Each row is a point on a tangle of strands that fork and nearly touch. The rows are in no order.
Two points are linked if the straight distance between their rows is under 957. Some points are linked to none.
j775: [-644 -213 162 157 -94 -32 -240 102 -24 31 -173 -348 -376 -149 -476 -9 -253 -14 -181 -518 230 138 421 229 -221]
j466: [57 -74 -30 -144 -597 52 -98 -219 -473 -25 102 -465 438 -218 -7 76 -84 176 293 323 291 -14 51 -112 -26]
j964: [43 224 -124 -112 -299 -46 -164 -54 -255 -2 32 153 470 20 109 385 -146 -40 404 72 -273 79 94 20 61]
j987: [-262 -134 -163 20 73 -238 -121 206 520 -308 -247 -514 -50 189 -251 137 54 37 -30 -176 213 276 541 -220 0]
j671: [311 88 -154 -165 -158 203 -219 -190 239 -576 -183 389 437 266 176 -4 237 2 -34 255 -249 -73 158 242 145]
j359: [209 213 -51 -91 126 322 100 -236 227 -368 -436 328 5 223 287 -20 36 75 -456 261 -258 -183 174 -146 -217]
j809: [-457 -142 -252 -92 -216 -72 15 17 93 -381 51 -343 178 -238 -302 102 -192 -232 -233 -288 155 -82 260 240 -249]
j54: [38 50 8 -131 416 78 146 81 19 478 92 -156 -125 157 -168 340 193 -46 409 -41 197 90 -51 -29 183]
j130: [-116 222 29 113 -52 -41 -396 -139 -285 161 239 73 -202 -172 154 -425 -167 20 220 28 189 35 -210 24 -137]
j202: [169 77 -219 -25 -193 -415 -188 -77 -124 -180 -114 137 109 -172 415 -142 258 225 235 206 -72 -210 -284 -357 0]
j487: [-265 34 48 -82 -13 60 4 -6 368 156 109 -182 -603 -335 -453 -186 -265 -593 -403 -276 407 -58 192 318 -105]
j413: [-87 -47 -49 266 115 -288 -93 -19 319 -558 17 6 -100 88 61 -467 42 14 -34 -159 -111 203 -372 19 -37]
j780: [-80 -86 -149 -191 80 -184 -78 -210 433 -302 -46 -425 303 -22 -264 255 173 -43 96 -85 242 31 242 -57 117]
j860: [239 223 260 88 63 -42 -215 -80 -446 100 54 235 -35 60 226 -228 85 218 353 130 -7 137 -471 -130 -28]
j426: [-502 -97 142 -153 -109 -38 -340 71 -312 388 -49 -367 -316 21 -387 195 -18 -47 195 -523 477 149 316 310 -130]
j342: [-5 262 95 38 192 310 -44 -320 -300 230 211 68 -223 -259 4 -390 -401 -202 -8 96 137 55 -177 206 -220]
j181: [-474 -42 207 143 -45 -198 229 205 256 -209 -236 -415 -298 403 -229 10 -127 -64 -235 -229 118 382 591 -30 -149]
j421: [-168 -90 -243 62 -326 -115 -261 69 -171 -503 55 -224 432 -116 -164 -32 3 87 221 -112 -170 -29 -177 -37 -106]
j660: [278 154 -128 -254 -661 95 -199 -122 -84 -163 136 -388 423 -12 94 -40 -67 177 197 626 14 252 164 -322 122]
j336: [-172 -549 364 79 -96 -373 247 -81 -171 169 371 -83 -129 261 -123 220 423 -224 83 -523 434 251 -310 352 289]
j585: [90 -429 351 -63 9 -47 198 -215 202 91 423 83 -369 106 -108 89 226 -174 22 -516 457 -8 -455 360 168]
j128: [276 -126 -33 -52 220 -226 183 -209 -11 -275 322 51 -56 250 191 173 364 434 14 118 186 117 -346 -219 26]
j627: [-45 -64 147 285 -248 106 125 -67 -673 261 314 72 247 -86 -96 263 -47 208 256 148 -85 -147 -307 -78 -107]
j633: [18 -196 32 -209 218 78 -61 -100 -61 56 62 325 -80 -299 -78 228 63 -40 53 -607 -246 -368 -520 535 -61]
j251: [-364 6 57 234 234 -189 223 206 370 -245 203 -101 -432 403 -296 -26 -7 -86 -28 -247 -235 554 270 -6 -41]
j440: [-292 -243 -34 157 357 46 269 110 454 -19 25 109 -508 151 -294 88 -158 -290 81 -134 -166 319 91 226 -99]
j46: [124 -233 499 73 109 -199 -157 -78 382 179 44 387 -106 426 52 326 405 -462 298 -362 113 52 -247 299 129]
j229: [-67 423 -170 185 -18 135 463 86 4 76 68 -104 -87 -22 41 9 -327 78 -102 372 -23 210 443 -176 -91]
j555: [-293 469 -48 372 231 182 266 -124 346 551 -245 -148 3 -708 -136 -209 -425 101 -249 510 -187 65 567 -310 28]
j764: [146 -115 -34 150 145 -152 -82 2 92 -384 -33 649 249 470 220 15 513 194 -302 -84 -413 -59 -147 -34 213]
j715: [-95 -416 -14 -103 -57 -143 -169 64 81 -474 -80 -456 493 322 -327 194 331 61 87 -182 222 112 65 233 27]
j283: [-114 103 -140 -121 367 279 -118 71 44 495 32 -269 -187 -27 -220 -20 -41 183 229 227 293 286 263 -172 102]
j669: [-99 -74 57 -166 266 -43 -225 -14 179 -20 -159 94 31 -251 223 19 115 -186 254 -359 -177 -511 -308 151 84]
j550: [224 -153 167 -40 312 191 58 58 -359 312 159 -268 388 -31 -31 85 -89 -188 303 14 331 -369 -377 216 133]
j97: [-178 358 -102 246 -58 -158 453 352 317 -372 -119 -35 18 332 -82 -178 -98 10 -262 -11 -281 98 191 -33 66]
j674: [418 -113 -199 -184 -199 -101 210 -89 60 -255 0 292 411 139 411 328 555 400 -144 188 -38 -376 -77 -148 163]
j412: [56 -64 -15 95 -31 31 -84 -225 426 -627 -180 626 258 585 108 -148 340 29 16 -155 -236 -49 97 280 8]
j901: [-515 319 -88 415 218 131 290 -36 170 476 -171 -235 23 -393 -109 -579 -304 -84 -143 230 107 142 588 13 -78]
j730: [-398 343 -60 176 36 81 472 118 96 33 -291 -430 100 -209 -32 -294 -379 -80 -263 296 129 264 671 -53 -21]
j431: [-272 -144 -226 -295 -354 -182 -64 -15 -277 -280 -301 -349 172 252 -85 317 79 153 248 -81 203 491 386 -122 -36]
j931: [265 497 50 206 -642 -38 -64 764 -55 254 8 -93 246 318 -149 -62 -408 129 -369 454 -211 -3 453 -396 -118]
j322: [-95 -249 223 198 219 -14 -99 -46 395 70 199 280 -434 392 -48 115 68 -460 139 -348 -111 236 -187 173 -16]
j991: [136 -81 128 -166 339 524 -64 -336 -297 304 -359 232 -315 -25 149 -75 43 8 -160 285 -185 -296 -92 -14 -350]
j543: [251 -309 232 -278 418 263 307 -118 71 467 -139 76 -408 182 -50 330 191 235 358 -8 -91 159 -182 -45 318]
j254: [-13 69 -186 1 366 121 147 -65 357 -158 -125 -31 -20 -202 4 50 -94 14 -58 -6 -151 -42 35 -148 -38]
j804: [202 -539 251 -228 594 360 85 -223 111 442 108 -83 -455 -39 -252 42 -116 -10 241 -93 42 207 -222 168 110]
j717: [225 335 -62 27 -580 81 -376 66 44 43 -49 -334 336 -297 130 -578 -215 111 222 649 -56 305 225 -480 182]
j267: [193 -465 113 1 401 156 34 -25 -30 80 -44 213 -273 60 193 -62 444 -38 -240 -121 -168 -382 -547 72 -186]
j776: [137 -2 204 14 411 225 15 -151 233 -263 -215 342 -298 389 262 -139 168 64 -384 129 -225 177 -132 -160 -237]
j256: [-236 368 -95 6 -93 -29 -201 -71 264 -99 -403 -41 55 -384 383 -590 -354 -442 -79 40 -72 -61 113 247 34]
j113: [301 -46 171 114 -162 183 -319 -190 -359 -43 16 52 249 -334 123 -99 -152 24 72 382 4 -536 -567 -230 -105]
j16: [-60 -46 194 -346 170 317 20 -175 -125 386 51 221 -302 -368 -84 205 -130 -143 193 -486 -151 -135 -250 382 121]
j749: [45 -570 237 -142 202 93 126 -289 252 87 370 -67 -571 -30 -381 -6 -113 -201 -3 -217 285 205 -316 261 106]
j514: [-185 247 45 291 235 -196 491 481 347 -144 -44 -496 -26 299 -59 -394 -133 34 -335 140 -91 127 329 -159 -113]
j828: [317 19 -308 -64 -196 -446 161 140 -32 -108 60 151 342 195 137 325 444 253 -73 -13 -170 -49 1 -170 339]
j999: [101 91 120 156 -291 6 117 -14 -501 239 317 -195 297 -24 -260 434 -97 324 153 336 -74 -166 0 -615 -123]
j890: [-486 -299 -145 -188 -116 -98 -137 -89 50 4 -152 -352 -238 -456 -394 224 -127 -137 -281 -497 345 -96 368 160 -70]
j872: [-85 31 17 -142 20 203 1 -220 -160 139 305 171 -676 -431 -117 -300 -310 -146 -286 -116 177 -24 -221 373 -132]
j918: [-174 -137 -174 -8 138 275 8 -96 187 235 -48 8 -536 -566 -362 -304 -399 -263 -261 -167 62 -28 16 350 -90]
j557: [144 -313 209 -37 300 -115 131 179 18 172 141 85 19 392 -11 212 410 -238 205 -195 213 -108 -233 31 224]
j378: [-136 -1 57 317 -161 -278 95 279 363 -624 -14 -193 70 417 -70 -475 69 -230 -130 -31 -173 324 21 134 47]
j506: [-66 55 -115 110 -115 1 10 -6 -348 134 252 -27 240 -543 -136 247 -221 115 259 -166 -152 -289 -283 -68 -215]
j368: [45 -355 -10 278 319 -12 322 -117 -62 -175 195 634 -28 271 12 92 362 153 -292 -78 -316 49 -302 84 21]
j405: [-421 -486 122 -93 -114 -242 -123 37 -127 -421 -61 -336 102 448 -280 381 150 272 0 -128 246 324 218 7 33]
j760: [318 132 -315 -109 -480 -474 -76 203 -104 -216 59 2 175 52 259 90 147 222 -113 346 -186 -42 80 -500 79]
j686: [80 -107 9 -120 58 129 -51 -138 -397 304 51 131 -73 -522 196 33 -96 -197 -101 -71 81 -753 -327 166 -145]
j656: [-129 42 -132 -268 -182 -129 79 -138 -294 -14 69 -50 200 167 -35 507 -62 63 230 -61 211 291 320 100 184]
j996: [-93 238 -160 -74 41 -25 -460 -25 217 178 -326 139 57 -376 268 -132 -32 -276 161 -25 -127 -280 72 126 39]
j325: [63 -275 -4 -227 379 -9 180 -228 285 240 -152 233 -702 -37 170 157 273 -216 107 -58 90 -190 -72 146 4]
j590: [322 240 -160 3 26 -41 170 340 247 -148 -18 578 16 261 166 115 -65 371 -710 35 -311 -30 2 -393 15]
j659: [484 364 -81 -145 -106 78 -97 133 381 -258 -180 311 131 103 347 -35 -7 137 -588 238 -183 -351 108 -362 -116]
j292: [-200 -287 377 -86 -299 -204 -133 140 -440 119 280 -125 177 255 -74 177 291 -202 175 -515 377 199 -150 372 211]
j376: [8 -667 68 107 321 13 253 51 -280 110 39 431 -384 176 -109 93 273 -169 -156 -148 -279 -173 -504 156 88]
j827: [33 248 -13 252 -355 -78 -256 212 -296 195 56 -295 309 32 -197 48 -175 392 120 339 -40 133 283 -483 -2]
j489: [22 7 30 115 171 200 -185 -236 -228 -38 -151 338 36 -239 236 -83 -107 -113 -29 188 -54 -460 -241 20 -380]
j924: [230 232 92 156 256 -20 -177 42 -140 -20 -18 223 -192 325 255 -260 257 180 -183 304 -66 13 -299 -400 -101]
j37: [145 -39 24 -227 619 455 -2 -254 41 373 -241 293 -369 23 141 42 -50 -313 -9 79 38 -121 113 138 2]
j335: [336 117 -225 -26 -424 146 6 -82 256 -617 -190 343 434 -82 302 -72 -72 168 -10 517 -479 -157 189 24 50]
j646: [189 413 -28 282 -266 -307 171 640 289 -217 -128 -28 99 178 113 -310 -157 105 -283 82 -482 65 255 -272 23]
j708: [-102 -221 -140 -34 221 59 236 -249 299 -59 -66 341 -648 -60 -30 172 -45 -133 -38 70 -322 170 -22 328 -50]
j326: [54 590 -101 237 -247 34 243 481 -147 189 -62 -193 118 196 -9 -214 -278 68 -413 415 -27 225 625 -386 -173]
j994: [120 409 -45 140 -132 46 -147 -99 173 193 -100 -196 130 -327 194 -584 -258 -28 79 585 165 242 243 -222 53]
j268: [211 -34 50 -216 -138 98 -60 -205 -419 44 142 -266 438 77 110 -174 -64 -108 304 193 444 -87 -197 176 90]
j773: [-26 219 -231 149 -355 59 -156 -3 103 -221 -72 -136 388 -480 294 -362 -483 -384 -91 366 -26 -13 111 194 -188]
j290: [318 -9 158 -171 245 -166 134 -101 -89 -32 -177 425 -164 463 446 258 477 58 40 -19 -57 -131 41 -163 63]
j415: [202 452 -7 -91 166 75 -75 -184 28 41 -28 77 -130 10 306 -235 -48 24 172 459 323 234 188 -195 91]
j962: [257 -486 369 -267 135 219 537 -237 104 26 167 23 -87 1 78 190 357 94 95 -457 300 -302 -557 493 249]
j472: [-270 55 -102 -62 -21 101 -210 -30 -267 453 32 37 -107 -566 -151 246 -308 -77 285 -387 -266 -211 -128 175 -85]
j124: [-272 -80 -173 133 -236 -250 -169 51 -76 -461 193 -4 -20 -116 -29 -178 53 9 28 -290 38 16 -372 260 -80]
j213: [-153 -56 245 -94 -255 -240 -117 12 -863 155 251 -61 57 76 -30 -124 130 62 198 -364 454 218 -193 149 -14]
j576: [181 13 97 140 -329 -93 -237 -273 -161 58 -46 -148 168 -585 327 -248 27 168 279 132 -37 -336 -392 -217 -102]
j479: [243 177 -149 -177 60 -187 -5 379 40 5 226 419 233 363 -23 329 147 291 -325 -118 -161 128 6 -335 319]
j234: [-205 -159 -95 -25 18 -92 -11 103 -258 -17 52 -392 517 -302 -159 129 112 191 311 -313 12 -233 -146 61 40]
j751: [173 -144 215 -254 103 215 470 3 -99 156 160 -198 240 -155 42 298 139 91 239 -347 260 -306 -413 290 153]
j476: [236 184 -288 168 -257 137 -186 -77 101 -327 -175 -68 381 -193 107 -54 -220 -154 -53 458 -309 -280 94 -25 -9]
j684: [-464 -29 -177 -13 175 81 -235 147 -297 684 -103 -315 -349 10 -213 118 120 18 249 -46 355 256 515 52 -99]
j309: [212 503 -160 45 -304 -89 -246 846 145 155 -27 81 198 204 -79 -222 -347 276 -406 3 -344 139 243 -523 -6]
j516: [340 418 -124 49 -230 65 -210 171 -125 233 58 62 441 -3 -11 251 -309 168 88 231 -285 -24 278 -389 151]

A fork is a point with three links, a tip a point with one. Leave the first point through the second and follow the links. Name the first fork or tip that comes.
j516 / j964 => j440
j487 / j918 => j828
j415 / j994 => j585
j251 / j181 => j506
j633 / j669 => j267
j479 / j590 => j487

A fork is a point with three links. Follow the links from the first point to the second and name the forks in between, in order.
j987 / j931 => j506 > j97
j751 / j633 => j585 > j54 > j440 > j506
j229 / j325 => j97 > j506 > j440
j773 / j557 => j506 > j440
j413 / j476 => j506

Follow the links from the first point to the second, and from the first to the third. Name the last point that the two ways share.
j962 / j202 / j234 => j440
j999 / j37 / j804 => j440
j809 / j292 / j576 => j54
j124 / j267 / j674 => j506
